Each row is a point on a landscape with many valleys, with its height.
From any point a ball rolls to the lowest of the 3 points nearest to it. It stops when none of these is lower. Distance is the straight distance between rows; heights are no part of it.
Z_187 height 304: 140	-43	88	102	272	173	-182	-202	223	-68	161	-48	-89	191	-61	-114	-517	-8	-786	0	211	-117	-235
Z_976 height 364: 143	-65	58	86	256	197	-262	-248	224	-75	125	-82	-87	252	-125	-128	-598	2	-785	17	215	-96	-250
Z_844 height 490: 308	-457	45	-284	163	-388	206	103	216	145	288	155	-51	-216	66	-233	-19	-283	-566	-297	35	-43	-150
Z_327 height 523: 229	-365	28	-208	29	-427	204	298	45	234	123	206	-11	-203	78	-144	72	-237	-383	-449	-70	-34	42
Z_449 height 578: -37	133	182	113	-26	183	-211	-361	66	-277	346	-133	-306	382	-45	394	-150	-1	-414	276	300	-176	-60
Z_707 height 367: 307	-345	117	-129	206	-45	51	-40	164	-74	243	45	-4	0	30	-304	-364	-119	-711	-109	202	-113	-337
Z_443 height 466: -85	-75	-92	114	87	-266	166	310	-36	108	-297	76	3	-119	-70	55	8	-184	-47	-266	-187	9	84
Z_460 height 239: 96	21	73	180	282	180	-210	-239	259	-96	177	-103	-125	198	-19	23	-443	-35	-721	23	201	-98	-176
Z_144 height 445: -112	27	137	16	-129	61	17	-193	-116	-164	38	38	-197	307	80	362	46	6	168	269	122	-72	-90
Z_967 height 316: 6	378	-126	36	-97	336	-144	-235	-224	-37	-131	154	-13	193	37	-50	86	430	592	258	24	-59	-79
Z_990 height 240: 15	389	-256	-17	-257	371	-145	-46	-95	26	55	-74	199	-331	-1	-160	416	400	614	45	-66	29	309
Z_689 height 388: 318	-396	91	-177	213	-156	130	-10	199	-33	298	95	-20	-114	47	-290	-245	-218	-648	-172	153	-89	-286
Z_204 height 161: -121	429	49	207	-99	502	-171	-185	-261	-176	-49	141	-165	656	171	107	-83	365	368	409	91	-145	-131
Z_894 height 230: -26	436	-103	123	-66	422	-155	-256	-229	-46	-143	155	-50	316	96	-19	64	441	551	328	39	-81	-126
Z_450 height 572: -23	83	123	216	142	107	-147	-287	193	-190	231	-125	-244	267	17	316	-175	-103	-494	102	199	-127	-46
Z_678 height 604: 200	-366	49	-163	116	111	-228	-168	83	-98	17	-38	-100	335	-265	-273	-730	-27	-888	50	299	-83	-440
Z_427 height 293: -49	161	-114	-171	-163	125	-82	-172	-172	69	-79	-54	54	-130	-71	13	187	263	607	194	-18	106	45
Z_113 height 295: 231	-152	112	3	274	83	-57	-120	176	-90	201	8	-26	80	-9	-224	-433	-53	-745	-53	165	-106	-306
Z_688 height 334: 143	-244	9	-44	42	-328	199	375	-36	165	-107	203	60	-173	37	-90	57	-215	-204	-440	-162	-31	151
Z_594 height 246: -65	164	-123	-70	-253	112	4	21	63	70	162	-260	356	-566	85	-234	480	150	607	91	-197	215	447
Z_75 height 332: -132	-25	-105	86	89	-207	124	372	-5	74	-316	-173	305	-349	-266	-201	114	-189	277	-156	-226	227	191
Z_258 height 204: -16	322	-202	-8	-293	368	-75	28	-1	-2	157	-138	256	-472	129	-182	512	316	635	23	-154	23	460
Z_412 height 828: -173	-14	-63	144	102	-180	137	129	13	64	-255	22	-72	-28	-33	211	35	-185	48	-100	-123	47	16
Z_125 height 109: -127	132	-129	-101	-207	31	-52	-31	21	97	22	-272	267	-454	-73	-149	331	114	560	110	-141	262	253
Z_576 height 323: -163	16	-59	-110	-111	-81	10	-69	-83	87	-156	-119	16	-75	-109	139	131	44	453	128	-62	188	22
Z_528 height 703: -70	28	-3	233	150	-138	131	38	101	-4	-122	89	-142	58	98	237	-32	-161	-236	-129	-48	-62	-38
Z_448 height 565: 63	-622	55	-328	-4	-649	196	539	196	370	149	53	137	-299	-22	-224	201	-417	-282	-474	-117	186	236
Z_537 height 324: 296	-398	88	-194	184	13	-44	-104	156	-122	177	-8	-6	116	-106	-322	-509	-110	-796	-21	283	-47	-387
Z_544 height 136: -25	220	-154	-122	-262	197	-107	-52	-43	75	82	-164	254	-439	1	-176	397	271	600	84	-115	143	310
Z_50 height 32: 122	-31	49	159	222	-84	109	40	143	0	54	133	-78	21	155	21	-140	-140	-517	-203	-11	-140	-113
Z_609 height 213: -135	312	194	100	-270	449	-149	-186	-252	-260	109	131	-217	689	153	210	-116	306	83	392	152	-237	-160
Z_259 height 234: 254	-241	98	-63	216	110	-128	-147	173	-102	159	-22	-39	130	-99	-260	-561	-35	-793	-21	239	-92	-345
Z_266 height 371: -151	-49	-131	98	88	-238	120	352	-64	91	-346	-76	133	-227	-192	-28	70	-175	132	-215	-185	124	159
Z_519 height 302: -223	91	-119	9	-53	-96	68	149	98	102	-50	-356	392	-546	-147	-259	319	-73	487	28	-243	328	272
Z_468 height 457: -102	109	223	52	-145	173	-79	-253	-47	-284	227	-40	-269	411	66	424	-27	25	-119	296	220	-183	-92
Z_696 height 166: -30	234	-127	-87	-289	223	-43	-6	5	57	155	-207	309	-527	85	-223	481	225	620	63	-137	119	444
Z_731 height 380: 109	-25	51	95	264	222	-303	-262	205	-95	153	-111	-133	269	-120	-72	-610	30	-788	47	251	-77	-238
Z_690 height 278: -211	14	-126	7	14	-158	53	176	-3	104	-231	-231	201	-316	-223	-33	153	-111	370	-2	-176	272	154
Z_625 height 194: 127	-292	9	-103	9	-348	161	498	-86	151	-182	173	148	-212	-34	-141	72	-238	-131	-478	-180	3	250
Z_175 height 471: -87	176	227	50	-238	262	-83	-233	-203	-292	218	41	-244	524	93	337	-48	152	-17	368	206	-225	-138
Z_959 height 484: -181	10	-76	-27	-26	-121	77	-23	-54	64	-227	-92	-8	-72	-123	181	112	-42	377	86	-86	164	31
Z_374 height 243: -27	292	-156	14	-309	339	-14	85	6	-3	184	-162	308	-545	170	-227	560	280	659	21	-198	22	547
Z_655 height 150: -207	69	-131	-56	-87	-69	7	67	10	118	-79	-282	252	-399	-164	-133	245	-20	499	79	-159	315	180
Z_48 height 307: -208	36	-116	34	40	-167	52	240	36	84	-229	-255	305	-407	-229	-192	205	-130	374	-22	-208	287	185
Z_87 height 428: -95	93	212	45	-185	150	-32	-227	-102	-250	174	5	-228	430	105	383	8	54	-14	311	192	-156	-126
Z_504 height 130: -147	427	121	180	-129	530	-189	-180	-238	-207	14	113	-195	722	179	144	-150	371	279	405	130	-196	-161
Z_806 height 804: -124	-2	55	-57	-135	-15	39	-167	-141	-53	-96	24	-157	166	20	259	82	60	364	241	30	20	-108
Z_418 height 245: -23	247	13	-33	-141	271	-68	-203	-257	-91	-102	161	-70	287	83	48	37	330	492	302	42	-70	-151
Z_803 height 313: 237	-110	100	57	248	15	-9	-72	187	-47	191	78	-8	18	95	-152	-323	-99	-696	-132	128	-156	-251
Z_86 height 506: 153	-417	39	-234	8	-457	163	437	13	234	6	175	79	-224	39	-142	110	-268	-266	-483	-124	3	168
Z_305 height 158: 84	-344	10	-96	21	-358	167	584	-93	102	-253	63	310	-311	-122	-289	66	-283	77	-421	-215	129	342
Z_84 height 40: -182	-21	10	74	-28	-118	99	-91	14	-27	-103	-15	-183	120	26	331	37	-104	144	127	-15	23	-53
Z_719 height 392: -86	99	191	14	-192	186	-10	-201	-183	-224	91	81	-185	402	113	308	5	124	179	336	154	-147	-147
Z_272 height 655: -190	-14	-27	135	64	-158	118	-24	22	14	-184	-20	-156	50	8	298	26	-137	73	33	-48	24	-13
Z_969 height 41: 19	277	-157	-109	-174	274	-142	-192	-189	33	-93	40	53	-77	-23	-64	195	397	598	172	-19	27	31
Z_10 height 193: -183	529	16	284	-23	592	-297	-242	-189	-181	-44	64	-186	788	186	112	-101	407	409	450	103	-112	-123
Z_68 height 241: -99	108	-103	-185	-165	44	-67	-122	-134	91	-97	-89	75	-175	-99	25	187	192	578	178	-53	166	64
Z_218 height 111: 218	-118	46	55	205	-157	133	67	124	35	126	176	-55	-50	176	-105	-116	-143	-549	-259	-8	-145	-151
Z_137 height 210: -126	92	-121	-183	-166	20	-69	-99	-96	113	-93	-150	123	-221	-117	-1	193	111	576	130	-91	220	89
Z_453 height 49: -191	418	138	169	-183	502	-216	-178	-254	-237	52	86	-200	755	180	182	-147	363	164	400	133	-218	-140
Z_197 height 333: -129	-29	-107	113	62	-220	128	382	-19	49	-294	-208	351	-417	-247	-238	148	-218	314	-145	-228	244	241
Z_652 height 586: 2	127	107	162	143	193	-275	-368	219	-208	297	-177	-284	322	-102	311	-277	-29	-575	164	319	-156	-80
Z_483 height 185: 10	262	-176	-126	-225	248	-141	-147	-139	61	-29	-20	143	-212	-63	-100	270	367	611	130	-37	75	144
Z_49 height 441: 248	-398	41	-237	74	-407	210	190	111	187	182	204	-38	-201	78	-155	48	-248	-435	-405	-39	-55	-33
Z_997 height 691: 6	-39	-31	181	159	-188	142	142	87	42	-137	137	-78	1	105	124	-45	-191	-277	-225	-97	-74	-2
Z_765 height 555: -48	85	136	171	61	133	-114	-304	104	-246	234	-120	-277	306	30	409	-102	-63	-362	201	243	-128	-53
Z_697 height 211: -32	469	-112	170	-56	463	-186	-246	-223	-88	-141	135	-73	433	114	0	0	431	528	360	77	-99	-144
Z_767 height 432: 8	467	-295	42	-167	426	-168	-145	-148	47	-48	33	104	-149	-3	-137	350	473	601	122	-36	-30	148
Z_749 height 489: 60	-133	-31	85	113	-276	191	265	-11	120	-157	204	6	-69	50	-2	-15	-187	-274	-366	-135	-101	43
Z_917 height 526: 236	-489	22	-295	104	-484	206	225	187	240	255	130	-31	-249	48	-190	32	-313	-460	-383	-24	-1	-48
Z_858 height 80: 201	-241	87	-59	192	154	-167	-155	170	-97	114	-26	-40	206	-132	-281	-614	-19	-821	10	240	-99	-374
Z_679 height 407: 145	-530	40	-305	-19	-532	194	452	89	298	100	136	83	-260	8	-176	146	-324	-293	-478	-128	90	190
Z_877 height 189: -140	61	-116	-146	-128	-42	-25	-53	-37	116	-103	-201	151	-290	-135	6	205	62	518	126	-108	257	127
Z_425 height 199: -157	102	-140	-72	-171	-11	7	26	76	110	66	-315	343	-538	-51	-219	395	32	563	77	-202	305	319
Z_112 height 359: -21	-115	-69	46	67	-267	131	463	-91	100	-320	4	225	-278	-158	-139	78	-214	91	-339	-204	101	243
Z_596 height 370: -71	186	162	14	-219	280	-50	-182	-243	-189	35	117	-140	473	117	218	-24	222	271	356	110	-166	-149
Z_353 height 226: -152	27	-118	-122	-113	-59	-39	-55	-77	95	-151	-152	63	-189	-135	66	164	66	500	144	-73	227	59
Z_862 height 107: -58	91	-32	-152	-162	93	-42	-193	-192	-8	-119	59	-29	79	-17	100	105	211	556	259	3	51	-63
Z_215 height 550: -158	3	77	78	-47	-44	76	-154	-19	-100	-37	5	-234	209	57	368	37	-87	127	183	47	-19	-75
Z_761 height 430: 313	-379	71	-187	147	-292	168	77	158	88	260	147	-38	-163	88	-241	-109	-213	-591	-266	32	-67	-207
Z_601 height 328: 271	-312	49	-158	134	-344	189	175	94	118	177	218	-35	-158	115	-166	-38	-208	-485	-349	-39	-94	-79
Z_146 height 151: -21	218	-177	-153	-232	191	-120	-111	-111	47	12	-105	193	-317	-45	-125	292	299	629	93	-86	132	181
Z_54 height 615: -203	-11	-96	64	31	-175	88	131	-22	93	-302	-101	33	-141	-168	125	69	-130	266	-13	-125	164	59
Z_71 height 191: -50	334	34	85	-122	394	-130	-207	-243	-120	-119	179	-99	450	118	50	-4	381	486	356	48	-105	-159
Z_459 height 727: -145	9	20	173	93	-144	105	-27	67	-10	-116	29	-178	99	89	308	4	-147	-75	-3	-25	-24	-40
Z_330 height 118: 127	-532	67	-278	-68	-535	170	569	35	261	-40	86	211	-244	11	-239	117	-336	-99	-527	-181	136	351
Z_107 height 617: -53	-35	-51	137	115	-209	162	221	24	84	-208	132	-61	-42	23	138	-3	-173	-172	-227	-128	-52	34
Z_196 height 123: 49	54	57	240	229	-5	18	-67	233	-84	115	37	-114	92	150	115	-196	-125	-533	-87	65	-124	-107
Z_889 height 186: 52	72	82	235	270	116	-100	-190	242	-111	183	-65	-113	177	69	147	-272	-92	-587	3	162	-129	-119
Z_260 height 577: -145	24	96	143	47	-51	62	-159	58	-97	16	-31	-234	228	101	396	2	-116	-52	140	101	-45	-65
Z_61 height 642: -88	20	46	229	120	-62	72	-91	137	-86	18	18	-186	164	120	342	-42	-138	-256	17	48	-88	-68
Z_949 height 225: -203	30	-115	-81	-59	-98	6	4	-28	103	-175	-199	120	-219	-182	22	174	-24	460	99	-109	261	62
Z_396 height 292: 171	-157	23	17	145	-252	168	189	67	117	37	204	-46	-90	120	-55	-23	-157	-420	-350	-91	-137	-39
Z_100 height 182: 119	18	84	179	272	92	-87	-148	243	-81	186	-25	-72	122	64	18	-329	-62	-666	-36	150	-150	-171
Z_139 height 347: 0	-129	-56	42	88	-280	144	526	-73	54	-321	-86	379	-371	-207	-292	120	-245	201	-297	-194	153	295
Z_546 height 315: -45	142	83	-51	-187	191	-21	-203	-242	-106	-73	142	-109	281	65	155	44	225	429	316	46	-69	-134
Z_747 height 517: -105	58	134	132	-13	34	2	-209	57	-183	138	-41	-243	275	89	420	-7	-100	-161	185	168	-104	-68
Z_257 height 368: 19	309	-94	-68	-152	272	-114	-197	-214	-3	-118	106	15	91	14	-33	140	376	605	252	-8	-6	-55
Z_288 height 666: -192	-19	-27	-14	-43	-108	80	-86	-46	25	-186	-57	-93	31	-52	255	85	-55	318	152	-55	109	-41
Z_856 height 83: 137	-414	45	-162	-32	-416	155	553	-59	180	-130	102	209	-267	-30	-212	101	-278	-44	-505	-190	78	311
Z_921 height 314: 41	-146	-23	46	58	-279	179	428	-68	129	-266	128	98	-177	-48	-67	47	-198	-104	-402	-184	15	165
Z_807 height 215: 267	-251	63	-57	160	-234	209	119	99	67	162	226	-49	-128	156	-120	-61	-155	-507	-332	-45	-133	-119
Z_281 height 393: 146	-146	52	8	228	208	-253	-220	202	-80	100	-76	-109	273	-160	-184	-675	11	-841	21	237	-90	-312

For each start below, name the point where the ball stops.
Z_689 => Z_858
Z_844 => Z_50
Z_731 => Z_50
Z_107 => Z_856
Z_139 => Z_125
Z_197 => Z_125
Z_917 => Z_50
Z_997 => Z_50
Z_266 => Z_125
